Points, in no order, along strands that fork, close into loops and pass close to each other.
(in the rows, 128 means zero)
Two points are linked if the straight distance between their rows is under 43. Some points are linked to none.
K264: [121 149 135 128 165 116 201 107 126 150 105]
K541: [127 118  91 144 142 139  74 121 125 159 120]
K631: [138  84 114 116  80 152  28 135 113 108 137]
K579: [ 84 209 120 192 159 126 134 156 152 150 128]
K306: [158  74 149  77 109 133 167 102 102 107 112]
K304: [136 112 111 130 131 137 103 121 123 135 124]
K734: [120 151 136 136 102 116  94 167 149 101 166]
K493: [143 101 124 113  96 138  81 138 123 107 145]
K359: [151  66 112 112 129 159 108  92  97 140  88]
K215: [113 164 116 150 179 127 170 108 130 168 100]
K916: [115 141  89 158 141 138  62 135 135 159 130]
K503: [139 109  99 131 171 147 140  89 115 172  88]
K973: [151  91 142  99  96 133 106 136 118  97 144]
K590: [120 152 136 138 126 113 134 143 141 121 146]
K393: [100 185  98 183 154 128  91 150 150 158 138]
K705: [154  95 159  85  95 121 148 128 120  90 144]
K403: [134 111  99 134 142 145  93 117 121 150 112]
K142: [135 112 134 105 161 123 205  84 112 150  95]
K562: [116 157 119 152 125 124  97 155 143 127 150]
K703: [103 158 178 113 143  92 248 120 127 123 116]
K724: [113 162 100 162 159 132 110 131 141 163 123]
K36: [161  66 140  85 115 145 152  99  95 117 107]
K333: [137 109 123 117  88 133  63 148 133 101 158]
K134: [106 176  96 177 174 134 114 124 145 177 116]
K322: [138  87 107 123  94 150  40 133 119 119 134]
K126: [128 121 128 116 166 123 193  94 118 154  97]
K564: [112 167 133 150 133 113 145 150 145 126 141]
K411: [128 144 118 140 140 124 125 132 136 139 134]
K110: [156  88 170  77  79 120 140 135 120  70 156]
K156: [151  81 145  96  63 140  69 142 122  74 159]
K364: [159  77 155  85  67 135  99 134 118  73 156]
K86: [101 181 125 168 132 118 110 163 151 128 151]
K171: [ 93 197 105 189 160 129 111 150 156 156 130]
K494: [121 145 144 117 157 110 207 110 128 140 114]
K801: [140 114 122 119 119 129 121 124 124 122 135]
K669: [142  82 121 108  70 147  34 146 123  90 154]
K197: [124 128 175  88 130  95 237 113 123 116 122]
K63: [ 99 190 133 167 145 113 151 151 148 134 134]
K879: [ 91 200 136 183 120 115 112 180 158 117 156]
K227: [100 190 112 173 174 128 144 131 144 167 115]
K98: [107 166  95 172 143 130  69 145 147 152 142]
K87: [120 153 106 154 150 125 118 131 139 146 125]
K771: [156  87 149  86 107 128 156 114 115  99 126]
K956: [143  97 135 105  73 133  58 149 128  85 166]
K932: [140 124 143 117  78 116  83 162 142  83 177]
K470: [131 124 165  85 142 102 237 101 117 124 112]
K845: [113 168 139 153 104 113  96 177 154 105 168]
K527: [128 138 127 133 109 117  99 155 141 113 157]
K499: [ 89 201 129 180 150 121 145 157 152 141 131]
K619: [149  81 121 106 109 147  92 117 110 119 119]
K222: [111 147 156 116 148 101 225 114 127 132 116]
K607: [126 138 109 135 179 132 168  93 127 173  94]
K458: [141  93 100 123 159 151 124  91 111 166  86]
K948: [130 117 106 132 176 138 159  92 121 172  90]
K284: [143 111 141 112 104 124 122 135 128 106 145]
K360: [103 184 117 164 178 125 169 122 141 167 110]
K59: [162  80 167  78  70 128 120 139 120  67 156]
K851: [146  78 101 123 144 156 101  93 102 153  87]
K655: [154  75 134  97 110 141 125 110 103 115 118]
K168: [109 147 190  98 130  85 249 120 126 111 122]
K200: [157  50 122 103 129 162 123  85  90 136  81]
K455: [ 98 193 142 172 112 112 106 186 158 107 165]
K507: [147  81 108 117 104 153  61 120 111 123 120]
K153: [132 114 145  93 153 112 228  86 114 141 100]

How many points has the smallest loop of links through each point below? Write 0 if it is on no loop.
K527 | 7
K771 | 15
K142 | 10
K63 | 0

A piece is all that can be reached along the links. How many separate loops has the piece of each point below (a circle has one, a figure eight two, a Y none), and how many tips (points with one link)?
K86 | loops 1, tips 0
K393 | loops 1, tips 1
K197 | loops 1, tips 0
